A landscape with many valleys, sampled at points; each row gives a point and its height.
From any point a ball rolls to the lowest of the 2 points nearest to it. It stops when none of these is lower. Distance is the straight distance between rows; heights are no part of it.
pozez: |  21 |  -6 |  -2 |  -5 | -39 |  -9 |   6 |  12 |  -4 | -16 |  -8 |  21 |   6 |  -3 |  -9 |   3 |  -5 |  43 |  24 | -21 |  -2 |  -9 |  h=406
Ropu: |  14 |  23 |   4 | -15 | -39 |  39 |   4 | -36 | -13 |   0 |  27 |   2 |  -5 |  14 |   0 |  -2 | -36 | -42 |  17 |  -8 | -19 |  -4 |  h=491
bira: |  10 |  14 | -33 |  14 |   6 |  17 | -29 | -11 |  -5 |  -1 |  16 | -27 | -10 |  -5 |   8 |  -2 | -29 | -32 |  -7 |   0 |  39 |   5 |  h=308
Sog: |   7 | -21 | -28 |  45 |   8 |  14 | -10 | -21 | -16 | -18 | -40 |  24 | -28 |  12 | -29 |   2 | -33 | -30 |  26 | -52 |  11 |  12 |  h=701
Nedi: |   1 | -19 |  19 | -19 |  13 |  18 |   3 |   9 | -31 | -26 | -38 |  23 |  -6 | -33 | -42 |  34 |  -1 | -18 |  63 |  17 |  34 |  36 |  h=527
Pegek: |  -1 |   4 |  16 | -15 |  -2 | -49 |  33 |  18 |   5 |  18 |   9 | -32 |   7 | -10 |  10 | -11 |  -2 |  31 | -27 |  12 | -39 |  -1 |  h=165
Pidi: | -29 | -17 |  13 |  13 |  18 | -22 |  16 | -37 |   4 |  -3 |  -3 |  16 |  -7 |  12 |  43 | -31 |   7 |  38 |  11 |  39 | -36 | -20 |  h=353
Tedog: |  14 |  -3 |   3 |   3 | -24 |  15 |   0 |  20 |  -2 |  -5 |  -9 |  -2 | -35 | -35 |  -1 |  36 | -42 |  -8 | -13 | -17 | -15 | -58 |  h=306
zopuz: | -10 |   9 |  17 | -27 | -12 |  16 |   4 | -16 |  12 |   0 | -16 | -18 |  32 |  13 |  33 | -27 |  14 |   4 |  24 |  44 |   5 |  11 |  h=609
Basan: |  39 |   7 |  -8 |  20 |  -1 |   5 | -19 |   7 |   8 |  34 |  -6 | -22 |  40 |   6 |  27 |  12 |  -1 |  -1 |   2 |  24 | -15 | -41 |  h=575
birel: |  11 |  36 | -24 |  -3 |  11 |  29 | -17 | -14 |  -3 |   3 |  26 | -42 |  27 |  22 |  26 |   5 | -37 | -14 | -48 |   8 |   0 |   8 |  h=415
mirod: |   5 |  34 |  -9 |  35 |  -1 |  24 |  16 |   6 |  -2 | -60 |   1 |  26 |  10 | -25 | -10 | -19 |  34 |   8 |  22 | -22 |  17 |  18 |  h=482
fuz: |  -1 |  -8 |   5 | -25 |  35 |   0 | -32 |   2 | -21 |  26 |  13 |  36 | -30 | -29 |  13 |  -2 |   5 | -11 | -23 |   6 |  -6 | -13 |  h=289
godar: |   5 |  28 |  22 |   3 |  17 | -18 | -21 | -16 |  -5 | -12 |   2 |  44 |   2 | -17 |  27 | -37 |  21 | -54 |  -7 | -18 |  -4 |  -5 |  h=309
kefik: | -19 |   2 | -20 | -13 |   7 | -55 | -26 |   0 |   5 |  41 | -12 | -18 |  32 |  33 |  15 | -24 |   5 |  -7 | -64 |  15 |   5 |  13 |  h=388
Liloz: |  27 |  15 | -17 |   2 |  34 |  -2 |  -3 | -12 |   2 |   1 | -43 |  25 |  23 | -32 |   1 |   1 |  17 |  22 | -10 |  15 | -11 | -20 |  h=619
pivub: | -18 |  -6 |  -7 |   4 | -16 |   6 | -36 |  -8 |   8 |  -3 |  24 |  22 |  19 | -28 |   1 |  17 | -38 | -14 |  40 |  17 |  23 | -26 |  h=737
miba: |  11 |  19 | -16 |  13 | -58 |   8 | -11 | -29 |  13 | -27 |  -3 |   8 |  -6 | -14 |  -4 |  -6 |  16 |  11 | -23 |  50 |  -4 | -13 |  h=454
laz: | -18 |  -6 |  22 | -10 |  24 | -13 |  22 |   9 |   1 |   4 |  16 | -14 | -25 |  -6 |  26 | -18 |  -9 | -18 |  40 | -56 |  -7 |   5 |  h=147
tobos: | -20 |   5 |  -3 |  20 |  -3 |  -7 | -13 |  16 |  -4 |  -2 |   1 | -32 | -30 |   9 |  45 | -29 |  21 |   7 | -77 |  35 |  -6 |  -3 |  h=505
Reta: |  31 |  23 | -20 | -20 |  27 |   2 | -17 |  -8 |  38 |  -6 |  -3 |  -3 |  39 |  -5 |  -5 |   6 |  25 |  45 | -26 |  41 | -30 |   6 |  h=563
ves: |  14 | -54 |  -2 |  11 |  20 |  49 | -32 |  26 |  18 | -33 | -39 |  26 | -23 | -15 | -59 |  31 | -17 | -28 |  42 | -43 |   6 |  35 |  h=603
seva: | -29 |   1 | -21 |  -4 |  30 |   4 |  22 |  -8 |  25 |  28 |  35 | -30 | -12 | -15 |  -7 |  40 | -16 |  -2 | -14 | -12 | -18 | -34 |  h=540
bod: |  16 |  28 |  17 | -11 |  14 |   7 |  12 | -34 |  -5 |   0 | -19 |   2 | -19 | -41 | -16 | -12 |  24 | -40 |  30 |  44 |  -7 |   6 |  h=635
favi: | -29 |   3 | -17 | -20 |   2 | -17 |  12 | -43 |  28 |   6 |  14 |  13 | -31 | -18 | -17 |  20 |  -7 |  -3 | -31 |  10 | -45 | -33 |  h=511
Kod: |   8 | -15 |  -8 |  16 | -17 |  40 | -22 |  46 | -15 |  38 |  32 |  -6 | -16 |  17 |  11 |   1 |  -4 |  29 | -29 | -28 |  -3 | -15 |  h=613
Dezo: | -17 |  24 |  -4 |  30 |  -1 |  -9 |  15 |  37 |   7 |  -9 |  23 |   1 |   2 | -20 |   7 |   3 |  -2 |  13 | -67 | -36 | -11 | -32 |  h=139
pudo: |   8 |   2 |  14 |  -2 |   5 | -18 |  34 |   8 | -27 |  31 |  13 | -35 | -35 |  -2 |  20 | -14 | -23 |  11 |   3 | -24 | -31 |  -9 |  h=249
pomes: | -40 |  -8 |  -7 | -20 |  -9 | -25 | -24 |  11 |  20 |  12 | -11 | -16 |  28 |  44 |  14 | -56 |   8 |  22 | -32 |  34 | -14 |  39 |  h=469
bipo: |  53 |   1 |  -1 |   2 |   7 |  14 |  25 |  27 | -27 |  23 |  14 | -38 | -18 |  32 |  -1 |  45 |  45 | -16 | -22 | -22 |  -2 |   5 |  h=642
pudi: |  35 |  33 |   7 |  -2 | -56 | -11 |  10 |  17 | -10 |  -5 |  -4 |  12 |  -2 |   3 | -10 | -13 |  12 | -12 | -56 | -26 | -17 |  -9 |  h=320
bok: | -25 |  14 |  -3 | -20 |   8 |  -7 |  -1 |  11 |  -8 |  13 | -12 |  -1 |  19 |  -5 |  27 |  19 | -17 |  12 | -69 |  26 | -43 | -39 |  h=809
ropag: | -21 |   4 | -13 |  -4 |   6 | -20 | -10 | -19 |  41 |   0 |  45 |  15 | -30 |  -1 | -16 | -22 |  12 | -21 | -17 | -36 |   8 |   8 |  h=736
zot: |  38 | -10 | -21 | -19 |  10 |   1 |  -2 |  -5 |  -8 | -11 |  -9 |  -2 | -34 |  17 |  16 |  34 |  42 |  10 | -13 | -31 |  13 |   7 |  h=691
gof: |  14 | -22 |  -5 |  16 | -17 |  22 | -31 |  25 | -44 | -50 |   2 |  12 |  -9 |  -5 |  16 |  46 | -30 | -23 |  22 | -11 |  29 |   5 |  h=804
Genud: | -23 |   7 |  36 | -22 |  30 | -51 |  21 |   5 |   6 |   2 |  17 | -22 |   5 |  24 |  17 | -27 | -14 |   6 | -37 |  33 | -80 |  13 |  h=253
Lopa: | -33 |  13 | -33 |   7 | -36 |  23 |  19 |  26 | -14 | -14 |  16 | -23 |  13 | -33 | -21 |  28 |  13 |  -3 |  16 |   0 |  22 |  22 |  h=670
tid: | -52 | -12 |  22 | -24 |   0 |  -5 |   4 | -24 |   3 |   4 | -15 |  20 |  25 |  39 |   5 | -47 |  26 |  25 |  11 |  62 |  -5 |  32 |  h=537
zatu: |   8 | -22 | -18 |   8 |  23 |  -1 | -15 | -19 |  33 |  30 |  -1 | -35 |   7 |   1 |  28 |  24 |  -1 |  -2 |  37 |  30 |  10 | -42 |  h=515
zol: | -43 |   3 | -25 | -16 |  -3 | -11 |  30 |  18 |  13 |   9 |  22 | -21 |  24 |  -3 |  -6 |  27 |  40 |  -1 |   5 | -18 |   9 |  18 |  h=636
Div: |  39 |  34 |   5 |  18 |  17 |  16 |   4 | -19 | -10 |  -2 | -57 |  33 |  15 | -32 | -24 |  -9 |  27 | -35 |  28 |  11 |   3 |  -2 |  h=669
gelas: |   2 |  -8 |  25 |  22 |  36 | -41 |  -4 |  51 |  29 |   6 |  48 | -39 |  33 |  53 |  17 |  -9 |  -6 |  16 | -91 |  40 | -14 |  -6 |  h=256
lusem: | -50 |  13 |  19 | -16 | -15 | -31 |  26 | -35 |   8 | -18 | -25 |  53 |   5 |  -9 | -15 | -38 |   6 |  13 | -17 |  15 | -38 |  -8 |  h=425
Nozek: |  18 |   6 |  12 | -30 |  22 |  11 | -44 |  11 |   6 |  28 |  38 | -18 |   1 |  -6 |  10 | -28 |  11 | -13 | -23 |  46 | -15 |  28 |  h=468
lum: | -57 | -12 | -21 |  16 |  21 | -23 |  -6 |   9 | -16 |  15 |  32 | -38 | -15 |   6 |  31 | -27 |   5 |  24 | -40 |  36 |  -3 |  23 |  h=470
Sal: |  12 | -15 |  24 |  -1 |  20 |   3 |   7 |  32 |  12 |  19 |  29 | -48 |  -8 |   5 |  47 |  16 |   7 | -19 |  31 | -32 |   2 | -16 |  h=277
Kegob: |  30 |  -5 |  -9 |  14 |   7 |   3 | -28 |   3 | -37 | -11 | -17 |  38 |  10 | -25 |   5 |  43 | -22 | -12 |  25 |  10 |  11 | -30 |  h=771
Panu: |  15 |   6 |  15 |  -7 | -15 | -35 |  44 |  13 |   2 |   2 |  52 | -50 | -18 |  11 |  -9 |  26 |   6 | -28 |  -4 | -33 |   4 |   8 |  h=522
vado: |  20 | -22 |  -5 |  25 | -16 | -10 |  29 |  15 |  16 | -27 |  18 | -38 | -32 | -17 | -16 |  45 | -11 |   6 |  51 | -21 |   2 |  -5 |  h=426
Ditur: | -38 |   1 |  15 |  12 |  21 | -58 |  10 | -11 |  34 |  -1 |  29 |  11 |  27 |  -2 |  15 | -32 |   7 |   7 |   1 |  26 | -60 |  -2 |  h=317
gom: |   3 | -17 |  -7 |  19 |  28 |  -6 |   8 |  -8 |  -6 |   5 |  11 |  -4 | -11 |  -1 |  26 | -21 |  31 |  37 |  37 |  15 |   0 |   2 |  h=284
siko: | -22 | -14 |  -3 |   2 |  29 |   9 |  39 | -24 | -32 | -20 | -10 |  -6 | -38 | -13 |   0 |  -3 |  -1 |  27 |  51 |   2 |  21 |  29 |  h=198
bug: |  42 | -36 |  21 |  14 | -10 |  -6 |   9 |  -1 |  -9 | -68 | -65 |  28 | -24 |   5 | -36 |   3 |  -6 |  13 |  45 | -29 |  34 |  26 |  h=213
bavi: |  -5 |  -7 | -28 |   9 |  30 |   7 | -23 |  -7 |  40 |  40 |  49 | -48 |  10 |  21 |  20 | -10 |  -5 |  14 |   3 |  16 |   0 |  -2 |  h=567
Resop: |  21 |  15 | -15 |  12 | -24 | -33 |  26 |  22 |  -4 |   2 |   3 | -18 | -13 |   8 | -15 |  21 |   7 |  -6 | -67 | -37 |  20 | -23 |  h=222
fim: |   2 |  -1 |   4 | -39 |  12 |  -6 |   0 | -40 |  25 | -14 |   4 |  26 | -32 |   5 |   5 |   5 |  33 |  -8 |   9 | -14 |   4 |   2 |  h=734
Sagir: |  27 | -33 |   6 |  -9 |  12 |  18 | -21 |  41 | -26 | -20 | -15 |  33 |  -4 | -28 | -39 |  57 |  12 | -32 |  39 | -15 |  -5 |  28 |  h=572
gabig: |  -7 |   9 | -51 |  20 | -15 |  29 | -10 | -13 | -26 | -15 |  11 |  26 |  -9 |  13 |  -4 |  45 |  16 | -27 | -21 | -28 |  10 |  -6 |  h=680
Sevak: |  -5 |   9 |  32 | -24 | -18 | -23 | -20 |  38 |   2 |  18 |  16 |  -1 |  24 | -34 |  10 |  13 |  -7 | -11 | -50 |  41 | -12 | -21 |  h=837
rapuf: | -11 |   6 |  34 |  26 |  41 |  66 |  -8 |  -6 |  15 | -19 | -30 |  33 |   9 | -12 | -30 | -28 | -30 |  32 |  50 | -14 |  55 |  11 |  h=403
lezep: |  13 |  14 |  27 | -30 |  -7 |   4 |   3 |   1 |  -6 | -16 | -33 |  48 |   6 | -17 | -11 | -34 |  41 |  39 | -17 |  37 | -17 |  18 |  h=618
siv: |  25 |  45 |   5 |  -5 |  13 | -49 |   9 |  25 | -20 |  20 | -11 |  -8 |  48 |  -1 |   5 |  -3 | -14 | -25 | -55 | -29 | -11 | -13 |  h=612
Gezab: |  21 |  -9 |  -3 | -27 | -27 |  12 | -51 |  11 |  11 |   2 |  33 |  19 |  21 |  11 |   0 |  28 | -28 | -14 |  -2 | -12 |  25 | -16 |  h=692
bofis: |  47 |   4 | -17 |  32 | -31 |  -2 |   2 |   2 | -15 |  15 | -40 | -20 |  18 |  20 |   5 |  17 |  -7 | -27 |  26 | -19 |  -5 | -29 |  h=639
Mubuv: |  -7 | -26 | -19 |  -8 | -27 |  -9 |   1 |  -5 |  -7 |  15 | -18 | -15 | -19 |   8 |  -4 |  65 | -49 | -28 | -10 | -25 |  10 | -51 |  h=384
bal: | -11 |   8 |  50 |   1 |  -8 |  37 |  36 | -23 |  21 |   6 | -51 |  23 |  37 |  14 | -40 | -17 |  13 |  53 |  47 |  40 |  28 |  -8 |  h=614
kizuz: |  19 |  -9 |  60 |  15 | -14 |  45 |  -3 |  11 |   2 | -36 | -58 |  44 | -19 |   1 | -11 | -35 |  14 | -23 |  53 | -26 |  33 |   3 |  h=407
zosi: | -56 |  -8 |  -3 |   6 |  21 | -52 | -14 |   5 |  23 | -44 |  22 | -10 |  11 |  33 |  20 |  -2 |   6 |  31 | -40 |  73 | -44 |  19 |  h=536
nelez: |   8 | -19 |  -6 |  47 | -16 |  52 |  -7 | -14 |  13 | -35 | -31 |  22 | -11 |  11 | -33 | -17 | -18 |  45 |  54 |  -7 |  53 |   2 |  h=363
dobi: |  26 | -23 | -20 |  27 | -15 |  -3 |   4 |  16 | -24 |   5 | -46 |   1 | -23 |   3 | -32 |  27 |   1 | -30 |  25 | -38 |  -7 |  -2 |  h=679
sani: |  -1 |  25 |  63 |  21 |  49 |  56 |  19 | -31 | -22 |  -4 | -47 |  26 |   7 |  -8 | -37 | -14 | -26 |  13 |  49 |  26 |  53 |   9 |  h=436
gagoz: |   8 |   8 |   1 | -12 |  11 | -50 |  23 |   0 | -51 |  -3 | -29 |  13 |  18 |  -3 |  15 |  -5 |   7 |  -2 |  26 | -13 |  17 |  22 |  h=434
nofi: |  17 | -31 |  13 |  -7 |  18 | -21 | -17 |  19 | -14 |  23 |  20 | -13 | -58 | -21 |   6 |  14 | -10 | -27 |  -6 | -13 |  27 |  -3 |  h=358
Safo: |  21 |  24 |  -8 |  19 |   7 | -12 | -19 |   4 | -10 | -31 |   5 |  28 |   9 | -16 |   1 |  -7 |  12 | -42 |   9 | -47 |  22 |  14 |  h=411
naz: | -37 | -22 |  -8 | -13 | -11 |  22 | -43 |  -2 |  40 |  32 |  34 | -13 |   7 |  18 |  25 | -34 |  -3 |   0 |   3 |   5 |   8 |  10 |  h=615
pifi: | -18 |   0 |  45 | -18 | -12 |  41 |  28 |  -5 | -11 |   7 | -28 |  42 |   8 | -18 | -21 | -25 |  12 |  49 |  29 |  38 |  -9 |   2 |  h=579
zem: | -20 |   7 |  18 |  -5 | -15 |  -9 |  11 |   6 |   5 |  34 |  11 | -32 |  -5 |  33 |  43 |  -2 |   8 | -43 | -35 |  -4 | -21 | -35 |  h=730
rulal: |  47 |   8 |  24 | -35 |   2 |  26 | -21 |  32 |  11 |  18 |  22 |  -9 |  -2 | -24 |  -6 |  -2 |  10 | -15 |  22 |   5 |  -7 |  21 |  h=538
Des: |   3 | -44 | -23 |  39 |  -9 |  13 |   4 |  20 |  24 | -32 | -18 | -19 | -12 |   7 | -25 |  31 |  24 |  11 |  70 | -25 |  29 |  22 |  h=373
Kitun: |  22 |  -8 | -10 |  -3 | -23 | -34 |  10 | -33 |   9 |  26 | -10 | -23 |  -3 |  30 |  20 |  19 |  16 | -34 |  -3 | -14 |   3 | -30 |  h=689
befu: |   4 | -34 |   5 |  42 | -35 |  23 |  20 |   7 |   4 | -64 | -40 |  16 | -25 |  -1 |  -5 |  15 |  -2 |  29 |  55 | -18 |  31 |  -3 |  h=307
Kubid: | -18 |  19 |  10 |   2 |   5 |   9 |  37 | -31 | -15 | -46 | -15 |  11 |   3 | -13 |   6 | -25 | -26 |  38 |  30 |  -8 |  11 |   3 |  h=276
duf: |  13 |  42 |   0 |   8 |  35 | -42 | -13 |  -4 |  17 |   2 | -10 | -10 |  62 |   4 |  22 | -21 | -16 | -19 | -42 |  11 | -35 |  -7 |  h=557
neta: |  30 |  29 |  -4 | -15 |  27 |  -5 | -11 |  -8 |  26 |  12 |  14 | -29 |  29 |  26 |   7 |  -1 |  -4 |  -4 | -71 |  24 | -42 |   5 |  h=497
zut: | -12 |  12 |  39 | -25 |   6 |   8 |  -8 | -27 |  41 | -10 | -57 |  54 |  23 |  -3 | -13 | -41 |  38 |  14 | -18 |  59 | -12 |  -7 |  h=656
Tava: |  12 | -14 |  -1 |   0 | -20 | -37 |   1 |  -2 |  19 | -19 |  37 | -29 | -24 |   4 |  -7 |  44 | -11 | -45 |  31 | -21 |  33 |  -4 |  h=475
nomat: |   4 | -26 | -20 | -11 |  24 |  -7 | -11 | -30 |  10 |  22 |  25 |   5 |   0 |  13 |  21 |  31 | -29 |  38 |  31 |   9 | -14 | -29 |  h=457
kun: | -28 |   9 |   4 |   6 |   0 |   2 | -10 |   5 |  41 |  -2 | -19 | -27 |  35 |   6 |  49 | -25 |  15 |   0 | -18 |  19 | -16 | -17 |  h=676
Tuf: | -15 |  -1 |   1 | -44 |   2 |  23 |  10 | -11 |  -7 |  13 |  11 |  37 |  17 |  -8 | -32 |  -6 |  -2 |  37 |  25 |   7 | -14 |  27 |  h=533
nosov: | -32 |  31 |  44 | -12 |   5 | -16 |  49 | -27 |  -8 | -37 | -24 |  32 |  41 |  -4 |  -7 | -48 | -12 |  44 |  11 |  26 | -10 |  21 |  h=355
Mape: |  -9 |  24 |   3 |  13 |  -5 |  34 |  12 |  34 |   7 | -16 | -27 |  -3 |   7 | -21 |   7 | -39 |  22 |   6 |   2 | -40 |   6 |  17 |  h=526
bonag: |  17 |   7 |   7 |   0 |   0 |  35 | -17 |   0 |   5 |  12 |   4 |   4 | -35 | -37 | -17 |   7 |  12 | -52 |  26 |   4 |  -6 |  -6 |  h=594
Fevam: |   8 |   4 | -31 |  27 |  -4 |  -7 |   9 | -31 |  -2 | -10 |   8 |   2 | -57 |   1 | -21 | -25 | -16 |  -8 |  -4 | -55 |   5 |   7 |  h=718
basik: |   0 |  24 |  -1 | -26 |  -4 |  11 |  34 |  11 |   3 |  11 |  31 | -53 |   4 |  21 |  12 |  20 |  52 | -18 | -18 |  -7 |  -6 |  27 |  h=583
fego: |  -9 |  34 |  -3 |  -5 | -29 |  12 |  33 |   6 | -16 |  -4 |   9 | -15 |  25 |  12 |  33 |  29 |  10 | -21 | -46 |   1 | -48 | -33 |  h=773
fefun: | -36 |  -3 | -29 |  24 | -18 |  15 | -20 |   6 |  41 |  14 |  -9 | -11 |  35 |   4 |  26 | -19 |  -5 |  -3 |  10 | -10 |  20 | -27 |  h=661
votu: |  15 | -12 | -13 |  17 |  -2 |  37 | -16 | -45 |  13 |  -7 |   3 |  29 | -15 |  13 | -34 | -32 |  -3 |  32 |  34 |  22 |  29 |  19 |  h=410
Gitum: |   8 |   1 | -19 | -47 | -32 |   4 | -24 |  -5 |  20 |  15 |  10 |  -5 |  20 |  13 |  -6 |  22 |  -5 |  15 | -33 |  17 |   4 |   0 |  h=628
rebu: |  38 |   5 |  -3 |  17 | -32 |   2 | -30 | -17 |  10 | -17 |  -9 |  26 | -12 | -27 | -26 | -37 |   6 |   7 |  19 |  32 |  27 |  12 |  h=462
bib: |   8 |  -7 | -15 | -20 | -13 | -13 |  19 | -27 |  -9 |  32 | -18 |  27 |  -9 |  18 | -29 | -21 |   4 |  38 |   6 | -23 | -26 |   5 |  h=477
gol: |   3 |  -7 |  -4 |   4 |  25 | -41 |  -7 |  11 |   5 |  47 |  37 | -48 |  12 |  41 |   9 | -15 | -24 |  25 | -72 |   3 |  -1 |  10 |  h=314
pero: |   5 |  -4 |   0 |  26 | -26 |  50 | -11 |  52 |   3 |   9 |  21 | -24 |  -9 |  -3 |  13 | -15 |  24 | -11 |  17 | -41 |   2 |  14 |  h=573
Ber: |  -6 |   4 |  -6 | -51 | -19 | -36 |  19 |  -9 | -36 |  -9 |  -9 |   1 |  28 |  -6 |  -8 |  29 | -38 |  -1 |  27 | -14 |  24 |  15 |  h=525
mon: | -28 | -31 |  -8 | -14 |  24 | -29 |   4 | -15 |   9 |  27 |  35 |   6 | -15 |  16 |  32 |   3 |  -9 |  56 | -18 |   2 | -33 | -22 |  h=405
Dak: | -15 |  -8 |   7 | -36 | -40 | -42 |  -1 |  15 | -36 |  24 |  12 |  13 |  20 |  11 |   9 |  17 |  -5 |  -8 |  -9 | -19 |   3 |  -7 |  h=604
latas: |  -1 |  -5 |  25 | -22 |  25 | -15 | -37 | -21 | -10 |   7 | -11 |  60 |   0 | -26 |  15 | -17 | -14 | -33 |  25 |   3 |  21 |  -8 |  h=163
ris: |  -4 |   8 |  10 |   7 |  -4 |  -6 |  -6 |  20 | -23 | -10 |  10 |  20 |  -2 | -27 |  30 |  -5 | -36 |   8 | -24 | -44 | -12 | -37 |  h=223
pilo: |  47 | -26 |  12 |  14 |   4 | -47 |  10 |   4 | -44 | -35 | -36 |   3 | -18 |  11 |  11 |   4 |  -6 |  -4 |  46 | -30 |  26 |  26 |  h=335
Levu: |  -7 |   5 | -31 |  14 |  -2 |  22 |   1 | -25 |  -6 |  18 | -11 | -36 |   1 |   2 | -13 | -28 | -42 | -16 |  38 |  -8 |  23 |  23 |  h=209
rus: | -12 |   1 | -29 | -15 | -13 | -13 |  20 | -19 |  17 |  22 |  40 | -46 |   6 |  10 | -17 |  34 | -31 |  21 | -31 |  18 |  -4 |  -5 |  h=571
Toli: |   6 |  -8 | -35 |  23 |  -6 |  25 | -10 |  25 | -38 |  37 |  28 |   2 |  10 |  24 |  -6 |  56 |  -3 |   0 | -42 | -17 |  10 | -31 |  h=643
Vub: | -14 | -58 |  27 |  43 |  14 |  51 |   9 |  10 | -14 | -28 | -51 |  34 |  -6 |  18 | -58 |  10 | -30 | -12 |  60 | -39 |   3 |  35 |  h=621
kasu: | -12 |  -1 | -18 |  24 | -10 |  36 |   8 |  52 | -12 |   5 |  28 | -51 | -11 | -27 | -18 |  54 |   9 | -25 |   1 |   6 |  27 |  -2 |  h=695
vila: | -18 |  -4 | -14 |   8 |  35 |  41 |  16 | -28 | -29 |  -2 | -15 |  -2 | -16 |  14 | -17 | -28 | -18 |  -9 |  53 | -32 |  33 |  43 |  h=121
gegod: |  15 | -22 |  24 | -13 |  25 |  -6 | -29 |  32 |  -3 |  49 |  34 | -39 | -28 |  -5 |  22 |  -3 |  -1 | -10 | -37 |  30 |  21 |  -4 |  h=412
Diso: | -20 | -19 |  10 |   6 | -29 | -34 | -11 |  47 |   6 |  15 |   7 |  -5 |  12 |   2 |  26 |  -3 |  32 |  -6 |  -3 | -17 |  32 | -12 |  h=663
Nizo: |  25 |  11 |  16 | -33 | -40 |  16 |  13 |  -4 |   6 |  -9 | -16 | -20 | -27 | -12 | -13 |   5 | -39 | -28 |  12 | -24 | -18 | -16 |  h=396
Bopa: |   8 | -12 |   9 |  -3 |  -3 |  28 |  -3 |  -5 |   3 |  -5 | -32 |  22 |  11 |  13 |  -2 |  -3 |   6 |  -7 |  58 | -20 |  14 |  -2 |  h=279
fet: | -18 | -15 | -21 |  20 |   9 | -21 |   7 |  11 | -17 |  31 |  58 |  -8 | -22 |   5 |  -5 |  -8 |  13 |  25 | -29 |  15 | -18 |   1 |  h=442
borob: | -67 |  -6 | -14 | -10 |  40 | -23 | -11 |  17 |   6 |  -5 |  38 |   1 |  11 |   2 |  11 |  -9 |  36 |  13 | -35 |  36 | -27 |  43 |  h=502
let: | -32 |   6 |  -7 | -36 |  -2 | -40 |  12 | -42 |  27 | -15 | -13 |  22 |  -8 |   5 | -18 |   3 |  12 |  13 | -60 |  41 | -59 |  -2 |  h=476
mer: |   7 |  31 | -27 |  19 | -36 | -28 |   1 |  -5 |  -8 | -11 |  13 |  15 |   1 |  -4 | -22 | -18 |  14 |  18 | -63 |  15 | -21 |   6 |  h=391
fam: |  16 |   3 |  29 |  -9 |   6 |  37 |  13 | -27 | -30 |  -6 | -47 |  24 |  -3 | -15 | -64 |  -7 | -40 |  -9 |  62 |  22 |  39 |  29 |  h=479
repa: |  -7 |  17 | -47 |   6 |   6 |  26 | -21 |  -2 |  -2 |  -3 |  29 |  15 |  10 |   4 |  -2 |  10 |  50 |   9 | -34 |  -1 |  10 |  28 |  h=715

Where does a ball stop that starts at each point below?
bod => latas
pivub => vila
Div => vila
gabig => latas

Call two points neighbours if one is among the 2 nearest of the other. Go from one point of each pair to the other, from neighbour to neighbour, staying as low as possible. Name the highest point that can't be avoided.
Bopa, Dezo => rebu
Pegek, gelas => neta
Pegek, laz => pudo
Pegek, vila => Pidi
bug, Bopa => kizuz
